Points on a hilly landscape, in no order, each with its height.
From any point a ball rolls to the lowest of the 2 points nearest to it. It stops when none of these is lower. Distance is the straight distance between rows; heights are no part of it.
K_424 (h 4.55): [102  50 130  81 140  84 136  94 133 160 149 220 143 127 103 166  92 117
 106 120 119]
K_119 (h 6.07): [100 100 151 152 119 120  69  96 131 108  86 111 138 124 157 160 163 174
  42 158 161]
K_70 (h 2.65): [ 66 121 125 124 170 151 129 138 174 129 165 185  58 152 111 105 155 112
 109 154 147]
K_587 (h 1.42): [156 134 109  49 105 104 186 113 201 194 102 117 136  50 125 118 103 137
 171 126 139]
K_892 (h 2.43): [131 166 120 159 102 155 119 113 106  60 163  41  93  97  86 100 168 153
 148 160 115]
K_31 (h 3.56): [121 181 150 184 130 130 169 116 102 125 164  91 128 166 168 158 143 144
 100 189 157]
K_678 (h 4.68): [104  38 147 108 151  41 124 104 106 123 152 178 128 106 127 188 114  92
 105 126 130]
K_551 (h 0.93): [115  75  78 102 144 128 127 136 161 217 158 166 123 135  92  91  57 172
 129 124 103]
K_79 (h 6.03): [171 115 165 132 122 113 143 125 110  54  71 142 114 134 150  93 143  93
 113 159 156]
K_233 (h 3.25): [117 144 159 152 133 162 162 171 122 109 148 134 119 159 116  98 119 103
 151 129 156]
K_622 (h 3.99): [139  83 153 174 106 123 119 105  70  76 137 146 137 126 129 109 144  84
  67 139 178]
K_903 (h 4.46): [142 158 114 181 137 141 159 125 134 107 132  93 157 164 121  94 121 161
 131 169 155]
K_333 (h 5.22): [142 105 124 134 142 137 129 179  84 121  71 144 155 152 149  82 144  99
 109 109 120]
K_446 (h 4.92): [106 114 137 115 147 138 124 145 130 159 165 178 149 166 115 142  94 128
 143  83 107]
K_653 (h 4.72): [150 174 133 149 179 156 144 118 163 171 138 144 112 192 160 117 132 121
 130  92 110]
K_447 (h 1.01): [144  75  99 106 143  73 113 130 101 170 162 136 179  95  99 143  74 149
 169 109  81]
K_560 (h 1.85): [160 129 135  78  74 136 133 128  86 150 111 167 178 118 153 168  78 133
 106  98 102]
K_377 (h 4.07): [171 175 162 160 169 123 130 120 162  88 121  83  60 122 133 121 172 119
 159 149 105]
K_670 (h 2.51): [106 100 125  82 139 107 117 152 181 171  90 134 111  79 133 123 142 118
 160 114 140]
K_202 (h 5.05): [144 127 126 146 144 145 124 161 121 111  79 136 113 196 132  90 153 112
 101 136  93]
K_694 (h 3.89): [121 105 147 150 118 157 123 117  85  93 157 164 126 167 107 110 156  80
  76 125 126]
K_12 (h 2.28): [100 117 143  83 125 133 146 201  78 115  92 157 169 149 134 143  93 101
 144 119 132]
K_965 (h 0.80): [191 131 137 150 114 121 104 130 142 128 103  96 165 163 134 146 137 132
 130  68 111]
K_207 (h 2.12): [119 145  88 114 131 122 152 101 129 172 154 151 169  99 114 102  73 133
 158 125 150]
K_982 (h 4.62): [165 146 131 142 109 127 166 127 178 115  99  93 146 166 138 105 107 167
  99 168 151]
K_989 (h 4.31): [148 161 129 205 114 165 136 114 147 141 168  91 147 163 133 113 132 157
 101 130 159]
K_235 (h 3.74): [136 199 186 149 129 150 149 101 169  86 129 106  86 155 158 160 147 145
 115 188 154]
K_523 (h 5.57): [140 108 142 162 141 161 117 154 125 175 146 154 106 142 171 110 123  93
  87 101 130]
K_557 (h 0.85): [145 123 103  99 118  95 117  74 147 118 104 129  90  85 129  91 154 131
 158 134 122]
K_213 (h 2.80): [ 85 105 145 130 187 105  84 175 157 160 105 112 113  81 144 145 152 107
 154 112 137]
K_877 (h 1.23): [ 73 145 112 156 178 105 133 185 126 174 179  98  98 106 167 117 120 112
 160 152 161]
K_861 (h 1.61): [ 81 124 112 174 187 119 126 156  78 171 191 131 120 109 154  84 132  88
 130 144 148]
K_950 (h 3.16): [114 137 121 111  54 142 153 141 144 133 123 111 128 135 155 112  78 145
  90 173 162]
K_502 (h 2.25): [141 118 126  99  78 105 151  98 173 123 105 135 113 142 111 141 102 156
 107 132 124]
K_713 (h 4.01): [102 150 118 102  99 134 147 104 123 122 190 181  96 173 104 139  90 120
 137 124 111]
K_679 (h 4.83): [150 131 134 128 125 109 151 159 138  87  76 106 127 189 130 119 122 149
 121 167 120]
K_407 (h 5.65): [106 161  81  87 122 162 106 121 151 123  96 158 126 157  80  82 120 168
 141 126 103]
K_415 (h 1.86): [122 117 161 139 167 106 131 113 144 115 123 125 114  89 125 141 170  94
 170  91 167]
K_949 (h 5.28): [ 89 137 109 105 146 174 103 133 135 125 154 176 127 170  76 110 124 131
 129 100 120]
K_661 (h 1.79): [118 152 153  66 108 154 142 191  90 139 131 156 176 131 147 172  76 125
 164  96 115]
K_690 (h 4.05): [151 121 157 178 104 141 114 106  95 118 181 139 110 160 112 153 145  81
 116  90 122]
K_496 (h 1.75): [163  96 102  42  95 135 125 133  92 165  68 191 179 109 148 145  78 128
 106 123  93]
K_374 (h 5.19): [ 86 142 154 165 146 120 123 159  87  75 139  64 147 118 118 139 159 146
 122 164 182]
K_225 (h 2.64): [119 130 106 175 101 123 134 114 131 111 172  64 111 101  89  99 128 139
 149 154 147]
K_512 (h 3.46): [ 89 146 131 106 130 170 101 171 103 104 112 156 127 138 132 154 162 102
 124  90  97]
K_595 (h 3.59): [107 106 134 127 124 139 157  90 136  88 168 196 100 182  75 120 131 111
 126 124 129]
K_157 (h 5.94): [149 141  81 112 119 136 110 100 142 106  71 133 159 137  83  93 147 147
 156 107  87]
K_736 (h 5.18): [127 181 119 168 124 101 149 133 141 142 131  40 146  92 176 140 127 164
 134 167 168]
K_491 (h 2.26): [121 118 144 153 171 124  78  88 146 151 138 141 120  83 141 158 164  98
 121  78 150]
K_643 (h 4.77): [ 96  95 135 105 152  61 100 106 115 125 133 153 124 113 132 186 145 136
  95 118 123]
K_27 (h 6.14): [165 131  72  90 114 105 137 125 151 136 102 103 133 135  97  98 106 158
 154 117  71]
K_740 (h 6.00): [ 91 117 160 151 167 117  84  99 174  99  88 123  97 116 168 150 165 162
  75 182 166]
K_638 (h 5.73): [112 120 130 169 173 154 106 117 145 137 146 151 112 154 138 123 166 116
  81 109 137]
K_675 (h 2.87): [169 113  91 136  75 110 135 103 140 106 150  77 122  76  96  96 118 136
 167 124 128]
K_568 (h 5.66): [121 164 161 161 135 186 109 151 160 113 101  48 106  80 148  97 155 139
 134 162 169]
K_310 (h 1.65): [120 179 110 148 135 167 119 131  83 158 177 117 123 162 113 144 142 138
 149 103  60]
K_704 (h 4.85): [122 141 110 117 155  86  91  71 124 156 107 154 135 112 145 151 138 131
 101 115 105]
K_979 (h 6.58): [101 111  95 126 158 117  95 184 134 113 119  99  71 157 119 101 145 148
 117 158  88]
K_130 (h 5.95): [183 121 160 167 152 121 128 134  81  63  91 106 135 134 143 118 180  96
 100 143 137]
K_172 (h 5.31): [ 85 118 134 136 139 106 100 156  90  82 111 106 118  85 122 120 174 118
 139 146 152]
K_591 (h 2.48): [114  88 135 155 177  99  73 149 165 190 112 138 113  73 169 161 156 108
 108  86 131]
K_115 (h 2.74): [146 127 126  81  56 156 162 131 164 126  77 137 133 158 127 110  76 164
 108 145 143]
K_34 (h 2.24): [112 167 127 129 109 113 103 106  93  89 168  81 103 119  99 143 150 158
 138 135 105]
K_748 (h 5.40): [181  87 129 157 143 162 108 152 124 156  90 167 141 142 155  86 120  83
  99  82 112]
K_342 (h 1.83): [131 158  99  89 111 107 172 115 171 155 140 110 145  74 119 108 113 164
 175 130 152]
K_699 (h 1.74): [137 131  78  60 100  62 131 102 103 147 100 131 149  83 131 149 109 158
 142 133  91]
K_42 (h 1.53): [150  82  96  65 105  38 154 125 122 162  63 106 167  88 125 156 117 162
 163 142 105]
K_898 (h 4.08): [129  86 153 152 123  89 126 101 114 107 131 135 128 141 156 153 126 115
  71 155 176]
K_353 (h 1.40): [150  84 126 113 121  95 128 141 135 160 158 128 124  90 120 140  88 113
 155 104 113]
K_187 (h 5.48): [116 130 130 133 127 140 109 174 133 112 102  83 137  98 144 115 156 152
 136 147 152]
K_41 (h 6.38): [120 135  88 112 144 115 128 170 142 116  99  89  98 138 103  89 135 150
 174 141  82]
K_993 (h 1.35): [151 145 140 127 153 104 137  70 171 108 110 131 114  69 114 102 149 102
 161 135 161]
K_33 (h 4.21): [147 161 131 185 161 117 129  97 179 125 150  86  88 125 134 106 151 138
 143 133 129]
K_522 (h 4.95): [159 165 109 125 148 120 120  74 136 158 127 162 116 119 172 117 138 115
 123  99 101]
K_882 (h 5.78): [146 159 177 169 178 177 109 149 134 118  99  68 138 102 145 133 187 124
 141 118 156]
K_850 (h 1.22): [121 154 165  95 103 156 124 151  91 126 172 137 166 133 120 198 107 112
 167  67 108]
K_824 (h 1.36): [143 143 110  36 113 136 114  84 176 163  53 154 171  94 122 163 137 153
 146 106 109]
K_390 (h 5.00): [162 163  96 130 139 136 140 123 141 180 144 162 109 173 173 134  98 122
 134 101  67]
K_283 (h 4.18): [168  94 155 140 109  62 155  84 139 144 139 139 100 140 165 150  98 107
  86 139 145]
K_626 (h 0.40): [143 113 128 120 118 105 119 126 113 128 103 124 192 135 129 173 115 133
 137  90 128]
K_573 (h 1.00): [112  78 102  76 145 100 111 177 112 169  79 135 186 103 124 163 113 143
 141 103  94]
K_327 (h 0.76): [103 113 148  78 123 114  98 122  92 111 136 154 170 113 121 190 122 128
 145  68 110]
K_137 (h 5.88): [118  95 172 151 169 143 101 112 162 103 100 155  98 134 134 137 167 124
  80 143 154]
K_318 (h 1.62): [136 158 136  85  58 154 128 110  91 140 170 142 151 122 132 168  80 133
 132  91 105]
K_827 (h 3.91): [173 169 180 132 142 126 136  91 188  56  88  94  74 123 139 146 143 139
 141 173 132]
K_162 (h 3.64): [130 183 175 211 145 150 162  92 131  74 159  94 100 164 141 134 173 142
 101 213 158]
K_63 (h 2.69): [ 63 120 157 151 158 162 148 180 102 138 191 155 101 153 118 111 138  76
 155 139 162]
K_962 (h 3.10): [ 89 115 144 109 165 128 117 158 108  79  87 168 157 129 129 142 158  98
 122 112 124]
K_924 (h 4.82): [106 154 103 169 116 147 155 172  99 147 180  85 168 160 135 135 101 176
 124 147 147]
K_147 (h 2.06): [ 88 102 120 132 157 150 140 167  73 146 174 162 102 101 150  80 112  80
 161 132 146]
K_504 (h 5.11): [109 165 157 161 114 115 151 184  99 108 138  45 159 112 160 139 118 153
 136 167 181]
K_77 (h 1.58): [142  97  98   6  87 127 138 100 132 170  32 177 174  89 118 160 124 139
 119 130  96]
K_915 (h 2.60): [146 128 129 163  75 186 110 121 142  94 131  91 114  90 119 101 135 107
 117 125 171]
K_633 (h 0.68): [109  85  86  88 165  73 120 155 138 186 110 126 165  93  92 129 102 165
 165 110 104]
K_44 (h 4.28): [139  83 141 117 100  62 128  71 132 152 149 161 130 139 115 166  87 142
  72 129 121]
K_684 (h 1.78): [125 116  96 120 179 158 142 122  99 184 170 191 183 120 123 100  59 131
 159 106 124]
K_254 (h 3.41): [113 182 128 140 105 138 167 144 121 129 152 127 111 157 181 134  98 131
  97 179 146]
K_160 (h 4.40): [124  63 132 129 128  90 133  77 117 161 175 212 121 174 123 141  69 111
  77 123 124]
K_956 (h 1.39): [113 119  72 132 147 172 114 153 125 200 172 163 148 147 114  87  72 154
 134 108 104]
K_32 (h 2.82): [174 148 121 152  75 156 122  99 140  66 114  60 133  77  85  81 135 133
 146 139 146]
K_700 (h 5.89): [146 137 163 180 174 173 120 114  92  90 110 109 127 121 129 112 203 102
 115 122 143]
K_470 (h 1.26): [119  69 103  45 103  85 121 160 116 144  36 128 176 115 117 176 119 158
 132 145  97]
K_437 (h 1.99): [143 154 111 123 111 162 112 105  98  83 134 118  84 102 100  82 159  96
 140 121 103]
K_936 (h 2.73): [ 99  90 165  93 143 104 152 161 122 104  90 172 173 139 135 147 122 102
 143 107 171]
K_309 (h 2.33): [154 133 135 135  49 179  97 118 103 101 138 105 107  91 115 116 148  93
 136  94 119]
K_612 (h 1.50): [153 140  88  82  88 140 122 102 126 116 119 143  82  97 122  75 127 106
 153 129  85]
K_562 (h 3.63): [156 163 168 135 116 164 161 175  98  88 125 100 115 144 137 117 146  85
 165 133 123]
K_389 (h 4.63): [153 163 106 187 132 157 173 155 101 136 141 103 202 192 125 111 107 155
 114 129 145]
K_842 (h 4.19): [178 141 151 219 113 155 137 103 121 124 186 110 135 185 127 146 131 118
 110 116 126]
K_192 (h 3.21): [ 87 102 154 145 157 140 124 111 156  78 166 157  70 170  70 119 169 105
 123 142 140]
K_673 (h 1.24): [146 171 109 134 107 161  97 125 119 134 128 117 143 152 126 146 141 140
 118  85  83]
K_487 (h 1.05): [144 146 120  53  88 121 166  84 175 160  67 136 137  72 144 142 132 151
 139 131 143]
K_806 (h 1.84): [150  73 121  87  85  99 126 134 155 138 100 121 113 110 119 133 109 122
 129 142 118]
K_977 (h 4.99): [ 98 159 143 172  79 146 144 193 133 127 167  52 136 147 135 148 104 168
 127 169 164]
K_114 (h 2.07): [ 74 120  95 162 148 138 120 106 120 128 179 151  75 128 118  97 139 123
 114 160 139]
K_609 (h 4.44): [165 138 147 170 145 132 134 115 180 146 126 123  82 173 146 111 152 110
 134 115 108]
K_39 (h 2.01): [103 167 126 158 128 158 123 139  75  99 176  94 113 148  92 159 181 138
 126 125  83]
K_996 (h 4.51): [ 82 124 104  96 128 119 127 139 159 164 181 161 114 149 105 145  88 146
 161 126 112]

Where does a ball stop that starts at each point below?
K_41 -> K_114
K_675 -> K_626
K_137 -> K_694
K_390 -> K_633
K_130 -> K_694
K_522 -> K_694
K_79 -> K_694
